A landscape with many peaks, sampled at points; each row gives a point and its height.
A climber steps from a point to the highest of its 5 nearest points, and stops where none of them is higher. Distance is the straight distance between rows; heights are no part of it.
<87>: [ 11 -15  41  21  18 -47 -42 -34]  (h 682)
<249>: [-32  -9 -44 -31  46 -39 -21 -24]  (h 152)
<796>: [-31 -15 -13 -16  29 -21  -8 -15]  (h 231)
<225>: [ 48   7  43   7 -29   8  17  31]  (h 353)
<471>: [-24  14 -34   2 -17  45  28  15]  (h 327)
<36>: [-13 -17  13  -2  18 -15  -6 -12]  (h 505)
<672>: [ 32 -20  39  13   4 -41 -24 -19]  (h 316)
<564>: [ 30   1  30  18 -13   5  -9   7]  (h 669)
<320>: [ 18  31  -4   6 -39  48  28  34]  (h 757)
<165>: [20 -7 48 24 -2 -4 -7  3]  (h 397)
<784>: [  0  -4 -21  -2  -8   7  -4  -7]  (h 806)
<483>: [ 23   0   3   8 -15   7   1   4]  (h 412)
<878>: [-18  -2 -45 -15   0   8  -1 -10]  (h 794)
<603>: [11 -1 -7  5 -9  8 -2 -1]  (h 303)
<842>: [ 21  29 -17   1 -45  48  35  34]  (h 599)
<271>: [ 18   1  10  14 -12   5  -7  -1]  (h 477)
<202>: [ -5  -2 -33 -10  -4   8   2  -4]  (h 534)
<160>: [ 10 -21  13  -4  14 -40 -19 -23]  (h 558)
<791>: [ 18  11  32   9 -23  28  30  38]  (h 352)
<118>: [  5 -10  32  18   4  -2 -10  -2]  (h 713)
<377>: [  6  25 -43 -12 -39  53  54  35]  (h 233)
<525>: [ 16  28  19  15 -38  46  24  36]  (h 480)
<541>: [-10 -15  37  12  36 -57 -42 -38]  (h 654)
<761>: [  1 -19  52  21  29 -53 -41 -38]  (h 759)
<169>: [  4 -13  11   2  20 -43 -39 -36]  (h 539)
<52>: [-15  19 -46  -2 -27  51  28  15]  (h 308)
<577>: [ 38   1  19  10 -19   6   6  13]  (h 492)
<234>: [ 26  -2   8   0 -18  10  16  19]  (h 391)
<807>: [ 11  27 -28   0 -40  50  34  27]  (h 522)
<499>: [ -1 -13  28  12  11 -10  -6  -6]  (h 594)
<769>: [-32   5 -40 -17  53 -46 -47 -39]  (h 104)
<106>: [-33   3 -41 -10  -5  35  31  10]  (h 271)
<399>: [ 28 -22  31   5   9 -40 -19 -17]  (h 408)
<569>: [-12  -8 -39 -19  -3  16  21   6]  (h 589)
<561>: [ 16  -1  26  21  -6   5 -10  -1]  (h 543)
<304>: [  0 -19   3 -11  21 -39 -19 -23]  (h 515)
<493>: [-38   3 -27 -10  52 -47 -49 -42]  (h 77)
<25>: [  0   8   3   5 -15  34  31  26]  (h 394)
<822>: [ 32  34  52  14 -51  41  19  45]  (h 139)
<120>: [-24   0 -29 -15  42 -46 -43 -40]  (h 120)
<846>: [-14  -2 -15   3   2   5 -12 -12]  (h 164)
<84>: [  5 -23  22  -2  14 -33  -9 -13]  (h 519)
<642>: [-47  -5 -31 -18  34 -11 -11 -15]  (h 281)
<352>: [ -3  20 -51  -6 -31  49  39  21]  (h 263)
<430>: [  7  -1   8  13  -5   6 -12  -8]  (h 434)
<312>: [ -6  -6 -32 -13  -7  13  23   6]  (h 705)
<506>: [ 30  16  52  13 -32  26  27  43]  (h 249)
<520>: [ -6   3  -7  -1 -11  28  30  23]  (h 288)
<656>: [-26  -3 -41 -25  44 -43 -34 -33]  (h 121)
<149>: [-29   4 -42 -14   9   4 -10 -17]  (h 632)
<410>: [-42  -9 -32 -26  38 -27 -10 -16]  (h 215)
<43>: [-22   8 -25   0 -11  41  27  18]  (h 347)
<64>: [ -4  20 -28   7 -28  51  26  22]  (h 415)
<321>: [-19  -4 -50 -21  -1   6   9  -4]  (h 728)
<330>: [  7  22   2  12 -28  46  27  30]  (h 572)
<505>: [-38  -1 -26 -10  18  -1 -14 -16]  (h 424)
<173>: [  7  -5 -18  -8 -12   9  15   8]  (h 197)
<498>: [ -9  -2 -17  -6  -6  22  32  19]  (h 332)
<644>: [-44  -7 -36 -29  41 -28 -12 -17]  (h 207)
<195>: [ 47   8  34  14 -25   5   1  18]  (h 444)
<40>: [ 24  31  31  15 -46  42  24  39]  (h 302)
<713>: [ 17 -18  21   5  11 -44 -30 -30]  (h 601)
<695>: [ 12  21  16  12 -30  40  27  35]  (h 494)
<228>: [-34 -14 -21 -22  35 -25 -12 -16]  (h 217)
<241>: [ -4  16 -10   8 -21  43  27  25]  (h 460)
<394>: [ 35   4  29   2 -22  11  24  30]  (h 311)
<83>: [ -5 -10  21   9  25 -46 -46 -38]  (h 584)
<835>: [ 24   5  25   3 -21  17  29  32]  (h 304)
<22>: [ -5 -12 -11 -17  26 -42 -27 -32]  (h 359)
<272>: [ 25 -22  44   9   9 -31  -7  -5]  (h 795)
<11>: [-26 -10  -4  -4  17  -7 -10 -14]  (h 276)
<794>: [ 24  16  41  11 -29  32  28  40]  (h 291)
<514>: [ 20 -23  37   6  10 -31  -8  -9]  (h 413)
<21>: [ 18   4  20   1 -16  19  29  30]  (h 298)
<275>: [-18 -16  -7 -16  28 -29  -9 -17]  (h 354)
<397>: [-25  -3  -3  -3  44 -49 -46 -41]  (h 35)
<346>: [-24  -8  13   4  44 -52 -47 -40]  (h 350)
<588>: [ -4  -7   7  10   3   5 -11  -8]  (h 459)

Two climbers start at each pair of points below. Name the first point that both come to, or write never.
<835>, <21> -> never
<84>, <83> -> <87>
<43>, <25> -> <330>
<11>, <410> -> never
<430>, <520> -> never
<397>, <304> -> <87>

Where does a climber stop that starts at each point below?
<588> -> <118>
<169> -> <761>
<40> -> <320>
